Points on a hilly landscape, in no order, each with its height.
A ball rolls from a point to the lowest of its 6 nearest points, and stops where none of them is lower. Distance is the straight distance between rows; heights are no part of it.
J940: [22 -2 28 15 -4 -4 18 1 27 -2 2 10 -6 -1 12 -6 -10 -3 16 -6 26 9 13 6 -9 -1 -6]  height 180
J848: [21 -5 -12 10 5 8 20 -31 -17 19 -8 10 -12 15 -6 17 6 7 -4 5 -9 19 -11 19 -15 -24 -3]  height 160
J759: [-10 16 4 0 -9 -14 7 14 -2 -3 -10 -3 7 5 1 1 -10 -5 6 -1 7 8 -10 0 -2 6 -9]  height 200
J770: [-7 -4 -26 -21 9 3 -25 1 -25 10 14 -12 0 -8 -14 -6 -1 1 -27 -5 -28 2 -2 2 16 9 15]  height 120
J914: [-9 10 -8 -5 -7 5 -1 0 3 7 0 0 2 1 -3 7 -3 -12 -8 -5 -4 0 -2 3 0 -4 -1]  height 536
J49: [8 8 18 8 -3 -2 6 1 28 10 6 13 -5 4 13 -4 -10 -2 6 -6 12 15 -1 3 -3 -8 -4]  height 204
J774: [-17 13 -4 -4 -2 -14 11 3 -4 -3 -8 -5 7 5 1 0 -6 -3 6 5 6 -2 -9 -8 -3 8 -10]  height 173
J954: [-4 11 -30 -10 16 5 12 -10 -37 5 -4 6 -6 -12 -27 2 9 8 -7 13 -6 -17 -11 -3 0 11 1]  height 263
J119: [-10 11 -26 -12 12 -2 -2 -2 -27 3 2 -5 -3 -3 -14 3 7 -3 -12 11 -16 -14 -1 -7 9 7 7]  height 271
J980: [7 -6 9 -5 -4 9 -17 16 19 -17 7 0 9 -9 14 -9 6 1 5 0 3 2 14 -9 1 2 6]  height 464
J298: [-18 1 -14 -11 -4 3 -15 2 -17 -1 7 -7 10 -6 -4 0 -4 -2 -11 -11 -20 -3 6 -9 15 12 10]  height 374
J129: [20 -14 26 2 4 4 -15 12 25 -14 12 -12 4 -4 12 -10 -7 -2 18 12 11 -9 28 -10 -5 -8 -3]  height 555
J227: [-12 12 -29 -11 11 7 5 -4 -40 5 -1 1 -5 -10 -19 5 14 2 -13 9 -11 -18 -12 -14 -3 18 3]  height 146
J111: [6 1 -33 -8 9 2 6 -7 -31 10 7 -4 -12 -2 -22 2 14 9 -15 7 -10 -5 -7 -1 2 3 10]  height 362
J280: [-7 -8 23 -1 -3 -14 -4 20 -4 -22 -2 -3 16 -7 8 -10 1 9 20 -11 12 -21 11 -26 6 21 -3]  height 316
J846: [-14 -4 26 5 -3 -20 8 15 5 -11 -5 5 14 -8 5 -11 2 14 23 -14 18 -19 9 -19 4 23 -7]  height 330
J390: [17 -5 37 18 5 2 6 -3 30 -13 12 14 -14 -6 14 -5 -10 3 19 -1 20 0 24 6 -12 -10 -8]  height 225
J903: [2 5 -4 3 -5 5 7 -9 0 17 -11 1 -9 9 -4 10 -2 -13 -2 5 -2 9 -12 12 -2 -8 1]  height 305
J454: [-5 -6 27 10 -6 -27 12 14 10 -8 -9 1 3 -2 -1 -7 -9 9 23 -11 19 -14 7 -13 3 21 -5]  height 249
J843: [-19 10 -16 -7 -6 -5 0 3 -5 -3 -3 -1 13 3 4 5 -5 -12 -12 1 -8 -1 -6 -1 7 5 -4]  height 534
J302: [-1 6 -21 2 12 4 16 -19 -28 4 -6 5 -5 -4 -19 8 9 8 -3 4 2 -6 -13 -3 -3 0 -6]  height 336
J333: [20 1 4 17 -8 17 8 -17 28 25 8 19 -14 14 6 10 -4 -15 -11 -2 5 22 1 19 -4 -19 -2]  height 307
J638: [10 -12 22 3 5 6 -18 15 21 -18 13 -13 7 -8 11 -10 3 1 14 2 7 -11 26 -12 -1 -8 2]  height 565
J685: [-21 1 -1 -11 -11 -4 -14 12 -7 -14 1 -6 31 -8 -1 -14 2 13 10 -16 0 -6 1 -19 12 21 0]  height 597
J174: [2 2 3 1 -9 6 1 1 24 3 -1 9 4 6 5 0 -8 -4 3 -11 5 12 -3 5 -3 4 -6]  height 285
J389: [11 8 12 15 -6 7 11 -8 21 18 0 1 -8 13 8 3 -16 -12 -6 -3 3 20 -3 15 -8 -12 -11]  height 264
J952: [7 2 -6 11 0 12 3 -18 9 22 8 7 -11 13 5 10 1 -15 -10 2 -9 17 -6 22 2 -8 5]  height 292
J632: [16 -1 7 7 -3 9 11 -15 15 20 -1 9 -7 16 1 18 -6 -14 -6 4 -4 15 -15 18 -4 -25 0]  height 122
J165: [4 5 17 12 -4 -15 8 9 9 1 -3 3 -4 2 3 -4 -11 5 12 -13 14 5 2 0 -6 11 -9]  height 165
J432: [13 1 -6 9 0 9 13 -26 3 16 -7 -3 -17 11 -2 19 -4 -9 -13 14 -10 10 -14 24 -5 -23 1]  height 23
J60: [3 -6 4 -5 -5 12 -10 9 17 -13 7 12 13 -11 9 -6 1 2 3 -9 8 8 2 -8 5 3 3]  height 444
J332: [-10 10 9 3 2 -18 15 4 0 1 -21 -7 -3 11 2 -6 -10 1 2 -2 13 0 -9 3 -9 -3 -14]  height 152
J349: [8 -4 -21 3 9 1 -4 -8 -15 12 7 4 -12 7 -17 6 13 -8 -16 14 -9 10 -2 19 8 -5 11]  height 333
J14: [-6 -10 15 9 -3 -22 -3 21 5 -8 -3 8 8 -4 1 -8 -5 8 23 -17 16 -13 4 -15 3 15 -5]  height 329
J196: [-10 -10 -13 -8 -12 15 -20 5 -6 -2 15 0 9 -6 0 0 2 -4 -11 -13 -19 5 11 -5 19 8 15]  height 481
J595: [3 11 6 5 6 -4 14 -15 0 5 -12 -1 -6 11 -7 8 0 0 0 8 0 5 -23 9 -12 -11 -10]  height 145
J188: [-2 -2 24 11 -8 -13 13 11 12 -3 -7 9 -2 5 8 -7 -10 9 19 -5 15 -9 8 -4 0 6 -8]  height 188
J265: [-1 12 -8 -2 6 -7 13 -13 -13 -7 -16 0 -5 0 -5 12 4 -3 0 6 0 -1 -16 3 -8 -8 -3]  height 290
J321: [-9 0 -19 -3 0 10 -22 1 -11 10 9 -3 2 2 -2 -5 4 -7 -17 -5 -20 10 5 6 14 3 16]  height 408
J692: [1 -14 5 -8 -8 16 -23 11 9 -15 5 -1 20 -15 11 -8 10 6 -3 -6 -11 5 12 -11 4 1 10]  height 468
J443: [-6 16 10 7 1 -19 16 2 9 4 -15 -9 -8 9 6 6 -7 -4 11 0 10 5 -14 6 -12 -4 -15]  height 138
J745: [-15 6 -6 -12 -13 0 -15 7 1 -6 -3 -2 15 -10 -2 -5 -6 5 0 -10 -2 0 -2 -11 4 15 1]  height 558
J39: [4 0 -29 -1 9 5 11 -15 -32 7 3 0 -15 5 -18 1 12 8 -15 8 -4 -3 -13 6 -2 2 3]  height 315
J652: [7 -3 -7 3 -6 10 -8 -10 1 21 8 4 -10 10 2 12 3 -17 -14 3 -9 13 -2 22 9 -7 11]  height 440
J733: [24 -3 27 5 -1 8 3 3 25 -7 12 7 -7 -3 13 -13 -4 4 10 4 20 3 17 4 -13 -3 -4]  height 323
J904: [9 -1 -2 5 -3 9 2 -11 11 17 3 9 -12 16 3 12 -1 -11 -8 3 -11 12 -5 18 2 -14 -2]  height 314
J915: [-15 7 -1 -7 -5 0 -11 10 -1 -6 -3 2 16 -3 5 0 2 1 0 -11 1 -5 -4 -4 6 12 -3]  height 385
J537: [9 -11 11 5 0 6 -5 16 13 -19 3 4 4 -4 6 -7 5 -2 14 -8 11 -5 11 -11 -8 6 2]  height 404
J384: [2 -8 15 -15 -3 8 -22 19 10 -14 7 -8 13 -9 10 -8 4 5 11 1 -3 -7 10 -20 -3 1 14]  height 529
J704: [-7 8 15 6 -3 -20 21 9 10 4 -16 0 -3 12 11 2 -15 3 18 -2 11 5 -8 2 -9 4 -15]  height 149
J330: [-14 9 -10 -2 3 -2 3 -3 -8 3 -14 -4 0 4 -9 6 -7 -11 -1 5 -4 -3 -10 7 -2 0 1]  height 407
J463: [5 -6 24 1 2 1 -23 17 15 -16 16 -21 6 -12 11 -12 -7 -2 18 10 4 -15 27 -27 6 -7 0]  height 584
J176: [-3 8 -13 3 5 6 5 -8 -4 4 -6 1 -5 -1 -14 11 5 -11 -8 7 -5 0 -8 10 3 -7 1]  height 526
J986: [-5 -1 -17 -3 2 4 -7 -4 -9 6 5 0 -10 8 -10 6 7 -9 -11 7 -9 -4 -4 13 13 2 7]  height 580
J355: [13 0 -18 3 -6 2 21 -45 -28 20 4 12 -13 10 0 22 8 19 -3 4 -3 17 -16 13 -25 -21 -11]  height 178
J803: [8 6 -25 0 0 6 19 -24 -27 20 1 4 -13 4 -10 14 6 18 -4 1 -5 10 -16 2 -20 -6 -11]  height 182
J594: [-9 10 -9 -4 -3 -2 1 1 6 3 -2 -3 10 5 0 -1 -2 -3 -2 -6 0 10 -1 1 3 3 -8]  height 359
J844: [10 -19 31 15 3 -4 -1 14 20 -15 8 3 3 -6 3 -10 -6 5 18 2 15 -16 24 -10 1 0 -9]  height 441
J552: [10 4 14 12 -3 4 5 -8 27 6 3 11 -8 8 14 -4 -13 -4 6 -4 13 18 0 8 -13 -4 -3]  height 253
J17: [22 -3 18 5 -4 7 -9 9 22 -15 13 -2 -1 -10 9 -7 5 1 10 8 19 6 22 -1 -9 -9 6]  height 377
J472: [17 -13 29 10 6 -9 10 6 29 -13 10 5 -7 -6 10 -9 -8 -1 12 7 23 -11 19 -1 -8 -7 -2]  height 324
J468: [15 6 -13 4 5 2 10 -27 -14 15 -8 13 -13 7 -9 16 6 12 -4 11 -5 12 -11 11 -13 -17 -6]  height 163
J928: [-5 12 2 1 0 -3 8 -2 11 7 -9 -3 0 7 4 2 -12 -7 5 -1 9 11 -12 13 -4 -4 -6]  height 170
J118: [-26 4 -4 -16 -11 -8 -10 8 -7 -8 1 -1 20 -1 2 -8 -5 3 0 -9 3 -6 -1 -22 15 18 1]  height 462
J951: [-23 3 2 -12 -8 -20 -4 23 -6 -18 -2 0 18 -4 6 -18 -1 12 11 -15 7 -12 -2 -20 11 26 2]  height 578
J517: [-21 15 -15 -4 10 -7 5 -1 -16 -2 -12 -2 8 -5 -14 7 5 -10 2 5 -6 -7 -16 0 0 -3 -1]  height 443
J644: [-1 12 -2 3 -3 -3 6 -12 1 3 -13 -1 -6 7 5 13 -6 -9 -2 5 0 6 -13 9 -7 -12 -5]  height 222
J379: [13 4 13 5 -10 11 -2 -4 30 14 0 8 -12 6 10 -4 -5 -8 -4 -3 7 14 1 3 -5 -4 3]  height 384
J742: [-1 -2 -14 10 1 9 1 -13 -3 11 -1 6 -10 5 -8 10 2 -12 -14 7 -7 7 -3 18 0 -11 5]  height 456
J539: [-6 -6 -8 -7 -5 16 -17 5 -4 -9 10 3 9 -6 9 -4 7 7 -11 -14 -19 2 9 -10 20 15 15]  height 533
J738: [-8 -14 25 -2 5 -5 -26 27 4 -19 6 -30 13 -16 6 -11 4 13 14 3 -4 -20 20 -29 10 6 0]  height 528
J404: [-3 -13 5 -12 -3 16 -30 16 13 -20 8 -20 18 -16 4 -8 6 10 4 1 -5 -9 9 -23 9 0 11]  height 512
J372: [7 -4 -20 -1 8 6 -14 -10 -8 20 13 -1 0 7 -10 2 5 -9 -21 6 -16 7 -1 23 10 -11 14]  height 463
J779: [-5 -7 -24 -3 5 4 -8 -1 -18 12 8 -6 -7 -1 -13 3 7 -10 -16 10 -14 1 5 15 8 -5 14]  height 485
J147: [22 -15 -15 9 12 7 -2 -18 -14 23 8 1 -21 9 -11 3 5 -6 -17 17 -4 17 -6 25 -1 -17 12]  height 414
J601: [9 0 -11 4 8 -1 27 -36 -25 11 -6 7 -12 8 -13 21 12 14 0 8 -7 15 -19 4 -18 -12 -8]  height 175
J792: [3 1 -16 5 3 3 -9 -9 -10 12 3 1 -2 10 -4 12 8 -13 -18 4 -20 7 6 19 5 -9 4]  height 557
J516: [-20 2 -18 -20 -12 7 -13 11 -13 -15 12 -13 24 -10 6 -2 2 4 -4 -13 -11 -7 1 -15 13 15 5]  height 722
J600: [-18 12 -4 -11 -5 -13 1 13 0 -6 -9 -8 13 -1 1 -3 -6 -1 6 -2 2 -3 -6 -6 -3 14 -2]  height 215
J648: [-21 14 -13 -11 -7 -10 -8 8 -4 -8 -10 -6 14 0 -5 2 -1 -4 -2 -7 -4 -7 -2 -5 4 15 -6]  height 309
J930: [-5 -3 -28 -11 9 -1 -15 -2 -31 14 12 -5 0 -4 -19 -5 2 -3 -24 4 -25 0 -6 12 19 1 18]  height 278
J353: [10 -7 -21 9 7 4 5 -19 -21 18 -2 4 -17 0 -18 8 14 0 -17 12 -4 5 -12 18 0 -11 7]  height 202
J213: [-25 10 -26 -16 1 -3 -10 7 -26 1 3 -12 12 -8 -13 -2 3 -7 -16 5 -18 -19 -6 -10 16 10 8]  height 283
J603: [1 6 -23 1 10 -1 6 -10 -29 4 -1 -2 -7 -2 -14 11 4 -3 -7 12 -7 -8 -7 4 4 -1 -2]  height 386
J307: [3 -15 23 -1 2 -9 -16 21 7 -17 5 -5 10 -9 11 -14 -1 6 15 -3 12 -12 21 -19 9 4 -1]  height 564
J489: [15 -2 17 5 -5 4 -3 5 28 -6 9 2 -3 0 10 -11 -1 0 1 -9 15 12 13 -2 -4 0 -2]  height 295
J598: [-10 -1 -5 -4 -16 6 -12 6 2 1 5 4 12 -3 7 -2 1 -8 -5 -11 -7 7 6 1 9 4 7]  height 504
J359: [11 -2 18 6 -4 -5 9 9 15 2 -3 7 0 0 10 -6 -9 2 11 -4 18 -1 10 3 -4 11 -7]  height 183
J169: [24 -2 15 8 -7 12 8 -4 34 -3 9 15 -7 1 12 -9 -3 -2 4 2 15 18 14 7 -9 -8 1]  height 402
J555: [26 -3 29 7 -2 4 8 0 36 -12 16 7 -18 -5 14 -12 -9 1 12 7 21 9 27 4 -15 -9 -1]  height 341
J413: [-14 1 17 2 -4 -22 7 21 1 -7 -5 2 11 -5 7 -9 -1 12 18 -11 15 -9 7 -8 2 20 -7]  height 261
J695: [-9 -1 -3 -13 -15 7 -16 14 2 -13 -2 0 13 -2 7 -7 2 1 0 -16 5 -3 3 -13 2 12 4]  height 585
J340: [14 -5 29 24 -5 -12 26 0 28 -1 -1 15 -10 -4 10 -4 -14 6 20 -5 18 -7 9 5 -10 -2 -11]  height 168
J921: [15 1 -9 3 9 11 6 -25 -10 17 -7 5 -21 11 -10 14 11 -4 -8 19 -7 10 -11 20 -3 -20 2]  height 113
J823: [19 3 -2 6 6 7 22 -26 -4 9 -13 9 -10 14 -5 19 10 4 -6 10 -1 16 -20 15 -12 -23 -8]  height 179
J13: [7 5 4 4 5 -4 14 -12 13 7 -14 -6 -8 13 2 13 -11 -6 -2 8 5 8 -14 17 -16 -14 -15]  height 67
J487: [10 -15 19 3 2 1 -1 7 22 -19 11 -4 0 -8 7 -12 -1 3 13 -2 15 -9 19 -8 -4 -4 -1]  height 471
J961: [-13 2 -20 -13 4 6 -22 2 -18 11 15 -9 -1 -1 -9 0 -5 -7 -15 -8 -30 3 3 6 18 12 13]  height 275
J318: [15 -10 26 11 -4 3 1 7 23 -13 6 11 -6 -7 8 -6 -8 4 15 -1 17 -8 17 -1 -9 10 -7]  height 293
J309: [-4 2 -20 1 12 0 9 -14 -30 8 -2 4 -9 -3 -18 7 9 3 -10 15 -3 0 -12 9 3 -3 1]  height 269
J400: [1 9 17 8 0 -11 9 3 17 9 -5 2 -6 7 11 -5 -14 -5 8 -3 5 10 -9 6 -10 -2 -12]  height 156
J155: [-7 -3 7 1 -9 -7 -3 8 5 -3 -2 3 5 -2 6 -4 -2 2 9 -10 11 -2 6 -3 5 8 -7]  height 337
J772: [-3 6 -10 3 7 2 15 -21 -19 6 -13 3 -13 2 -8 12 5 3 -9 9 -5 -1 -18 6 -6 -15 -6]  height 251
J360: [-8 4 -33 -14 16 8 -5 -1 -39 -2 -1 -5 -2 -7 -20 -1 7 -5 -11 7 -21 -15 -2 -6 9 5 10]  height 230
J765: [9 10 -5 2 6 1 20 -24 -8 1 -13 3 -10 5 -7 13 7 3 -2 5 4 3 -17 7 -16 -19 -14]  height 176
J35: [-1 -13 -5 -1 -15 15 -18 9 6 -3 6 8 10 -7 11 -4 3 1 -4 -12 -8 5 12 -8 5 6 10]  height 445
J376: [-16 -2 -9 -6 -15 15 -22 9 0 -15 4 -2 15 -10 5 -1 7 6 -2 -12 -12 1 6 -11 9 14 4]  height 678
J276: [10 5 27 20 1 -14 29 0 19 15 -10 2 -11 10 18 -7 -18 1 14 -6 8 7 -4 5 -18 -4 -17]  height 161
J192: [5 2 -15 1 7 7 15 -21 -22 10 -7 3 -8 -2 -15 13 12 -1 -8 9 -6 -1 -8 7 -5 -9 0]  height 234
J85: [-11 10 -34 -17 17 9 3 4 -45 -6 -1 5 0 -7 -24 0 13 7 -10 10 -13 -29 -13 -17 8 20 4]  height 206
J633: [-10 9 0 -2 -1 -8 8 4 -1 2 -9 -1 -2 4 -2 5 -1 -10 1 7 4 -5 -13 10 -4 -10 -8]  height 232
J786: [-3 -18 19 -5 4 -8 -16 26 2 -22 6 -13 14 -14 4 -15 6 5 11 4 7 -17 15 -27 6 7 0]  height 522
J308: [5 -3 -20 1 5 7 10 -21 -19 15 -2 5 -18 8 -15 8 7 -3 -10 16 -5 8 -12 13 -2 -12 8]  height 177
J292: [8 1 -3 7 -11 12 -8 -4 17 0 7 12 6 1 12 0 3 -6 -7 -5 -3 11 6 8 4 -4 0]  height 360
J680: [-13 -4 -14 -11 -14 9 -20 3 -4 -7 3 -12 13 -3 -1 -7 0 5 -7 -16 -19 -6 3 -10 21 10 8]  height 582
J753: [18 -5 38 12 3 4 4 -1 34 -15 8 1 -14 -2 15 -8 -12 -8 15 12 23 -6 37 -1 -3 -11 -10]  height 376
J995: [-11 2 2 -5 -11 -14 -4 22 5 -12 -4 -5 18 -6 7 -11 -2 4 10 -9 7 -5 5 -17 5 18 -1]  height 437
J423: [17 1 4 0 7 2 25 -33 -11 5 -16 13 -14 14 -2 25 8 3 -3 1 4 12 -20 12 -25 -22 -3]  height 194
J715: [-4 3 8 -3 -4 -1 -11 10 6 -8 7 3 6 -3 16 -11 1 0 4 -9 10 -1 7 -5 -1 14 -2]  height 409
J873: [4 -20 19 -1 4 -10 -10 22 3 -21 1 -4 12 -10 2 -17 -2 10 15 -9 12 -15 18 -22 3 14 -4]  height 412
J158: [7 -9 -3 -4 -8 13 -15 9 12 -11 5 5 15 -8 7 -11 6 6 -3 -10 1 5 9 -7 4 4 9]  height 434
J253: [-4 12 -4 3 -7 0 3 5 9 -3 -7 5 4 8 8 9 -5 -6 -3 -4 2 1 -13 11 1 1 -6]  height 254
J416: [6 -4 -21 -6 9 4 -16 -4 -22 13 16 -8 -7 5 -15 -4 -2 -9 -19 7 -15 4 -2 16 13 2 15]  height 413
J559: [13 -5 -9 2 4 9 14 -26 -2 26 -4 3 -18 7 -2 14 7 -7 -15 12 -6 12 -16 24 -9 -26 10]  height 82
J781: [-1 -16 19 -7 0 1 -24 21 13 -24 5 -16 21 -15 9 -9 5 10 14 -2 -4 -11 11 -27 4 5 13]  height 535
J104: [-1 -1 -20 1 11 6 1 -6 -13 5 1 3 -13 2 -7 10 10 -8 -8 7 -7 1 -14 10 3 -7 8]  height 380
J116: [10 12 18 2 13 -13 24 -13 3 1 -21 -5 -15 14 10 5 -6 -2 10 1 -2 13 -15 11 -26 -18 -17]  height 134
J527: [0 -9 13 0 -4 0 -14 20 11 -16 0 -3 18 -12 3 -10 -1 5 10 -5 6 -11 12 -19 -2 13 5]  height 581
J876: [-14 -14 3 -14 -3 9 -20 13 0 -23 2 -9 20 -19 5 -16 11 14 -3 -9 -7 -10 4 -25 6 11 14]  height 613
J431: [8 9 8 1 6 -13 21 -15 1 -2 -16 -4 -11 13 0 11 -5 -3 0 4 -1 13 -15 11 -18 -20 -15]  height 116
J972: [-18 -14 22 -5 -4 -16 -5 23 -6 -30 -3 -11 20 -14 3 -12 2 18 18 -15 4 -21 15 -29 11 23 -2]  height 340
J20: [11 -5 34 16 3 -10 14 4 21 -9 7 4 -1 -4 12 -1 -3 9 20 -5 20 -13 16 -2 -5 0 -12]  height 199
J620: [2 0 -25 -8 12 1 5 -13 -25 6 3 0 -7 0 -20 0 9 1 -17 12 -5 3 -7 13 6 -7 8]  height 331
J271: [-11 -11 10 -6 0 -10 -11 21 -3 -24 -2 -5 17 -12 7 -15 5 14 11 -10 5 -8 3 -22 5 15 5]  height 432
J467: [16 -10 -17 13 6 11 17 -30 -14 17 -3 4 -20 10 -10 6 12 6 -10 15 -7 12 -13 23 -8 -17 4]  height 130
J829: [1 13 9 1 6 -15 17 -3 6 11 -15 0 -5 13 5 6 -11 -5 8 2 5 5 -17 9 -17 -12 -11]  height 121
J611: [8 -4 -13 8 7 8 5 -21 -3 26 3 -2 -21 9 -1 11 5 -8 -19 13 1 14 -5 18 4 -17 7]  height 226
J838: [9 6 -33 -8 17 5 6 -3 -33 8 6 -5 -10 6 -26 2 13 8 -17 15 -6 -3 -5 13 6 -1 14]  height 364
J370: [-12 -4 -22 -13 -5 9 -19 5 -13 1 9 -1 8 -4 1 -4 2 2 -12 -16 -29 -5 13 -10 23 9 15]  height 358
J465: [-14 6 -2 -2 2 -15 5 16 2 -1 -9 -5 5 4 3 -3 -10 1 3 -8 9 1 -12 4 -6 5 -8]  height 167
J225: [-19 12 -15 -11 8 -1 5 -1 -26 -5 -10 -4 5 5 -10 11 1 -5 -9 4 -10 -14 -6 -9 5 -1 2]  height 392
J748: [-16 3 -20 -7 -6 1 -9 2 -7 11 7 -8 9 -2 -5 1 3 -14 -12 -8 -12 -4 4 0 10 9 11]  height 615
J258: [1 9 19 5 -3 -20 15 7 18 5 -8 -4 -9 13 11 -4 -13 7 20 -4 12 6 -6 3 -16 8 -13]  height 153
J950: [3 -8 21 4 0 -9 1 15 14 -10 0 8 5 -4 6 -2 -3 4 13 -12 13 -2 2 -10 -3 14 -1]  height 257
J387: [11 -1 -26 1 7 2 15 -32 -30 17 -6 4 -19 5 -17 7 5 17 -5 3 2 12 -16 5 -10 -13 -8]  height 181
J113: [-10 -9 18 1 0 -15 -8 22 -4 -20 -5 -5 10 -15 -1 -12 7 15 17 -10 11 -17 13 -25 1 19 -2]  height 74
J100: [1 -11 22 -2 0 1 -29 23 11 -16 9 -22 13 -16 3 -8 1 5 15 7 2 -19 19 -25 4 -1 3]  height 541
J211: [-4 11 4 3 -9 2 13 4 21 6 -1 4 -4 8 11 -3 -8 -11 -4 -2 9 14 -12 8 -7 -2 -2]  height 216
J345: [-15 19 -14 -10 11 -3 11 -8 -16 0 -12 -3 -3 0 -9 12 5 0 -8 11 0 -7 -16 -2 -1 -6 -7]  height 421
J229: [7 5 -3 5 -1 6 11 -18 7 14 -15 1 -6 7 -4 17 1 -13 -10 16 -5 10 -15 19 -5 -17 -4]  height 151
J68: [-13 -16 4 -15 -8 17 -25 13 8 -16 4 -7 22 -19 4 -5 9 9 3 -7 -14 -5 14 -18 10 10 17]  height 550
J482: [1 5 -6 2 -13 12 -9 1 15 -3 5 15 10 -1 10 -7 1 -2 -9 -8 1 9 1 -2 5 7 5]  height 401
J534: [-4 6 -4 4 -9 9 -1 -9 9 18 -6 9 2 11 1 -2 -3 -13 -9 2 2 16 -2 7 6 -4 4]  height 466
J245: [-4 3 -28 -9 5 -1 -8 -1 -26 4 4 -6 -4 -9 -11 -2 10 -4 -17 7 -15 -12 -5 1 11 2 11]  height 373
J543: [-4 -7 18 -8 4 10 -36 20 10 -18 9 -35 20 -15 2 -14 0 7 11 0 -13 -18 10 -28 12 -2 6]  height 525
J548: [-7 -2 17 4 -4 -25 10 15 9 3 -7 0 5 2 5 -6 -12 12 17 -8 12 -10 6 -15 1 18 -18]  height 224
J933: [9 -10 28 9 2 -6 -6 18 14 -18 8 4 8 -8 7 -11 1 1 17 3 14 -15 18 -15 -1 6 -2]  height 586
J719: [9 8 17 6 -3 -3 13 -8 16 13 -9 3 -17 18 3 4 -18 -11 4 10 2 15 -6 12 -21 -16 -17]  height 132
J398: [6 -4 33 11 -2 -14 18 5 18 -1 -3 11 -7 3 9 -4 -9 8 20 -7 13 -7 9 2 -5 11 -13]  height 171
J407: [3 0 34 17 -4 -18 23 -1 20 5 -6 11 -7 9 4 0 -19 6 19 -3 9 -11 2 5 -14 3 -13]  height 162
J863: [-1 -4 -7 2 -10 17 -6 -4 7 11 6 8 -1 3 3 8 0 -11 -17 -8 -10 10 3 14 10 -7 9]  height 461
J320: [-12 -2 -18 -17 2 6 -27 9 -22 -1 15 -13 5 -8 -7 2 -3 2 -15 -8 -30 -4 4 -3 20 14 17]  height 205
J324: [-28 15 -24 -19 5 -10 -1 4 -21 -9 -9 -5 14 2 -1 1 0 -4 -7 4 -9 -18 -13 -10 10 9 -5]  height 328
J842: [10 -10 -23 4 9 6 -9 -14 -11 14 7 0 -12 4 -13 10 6 -12 -22 14 -9 7 2 24 13 -10 13]  height 431

Where does a ball stop that starts at each point below?
J39 | J432
J17 | J13
J842 | J432
J487 | J13
J838 | J432
J472 | J13
J792 | J432
J555 | J13
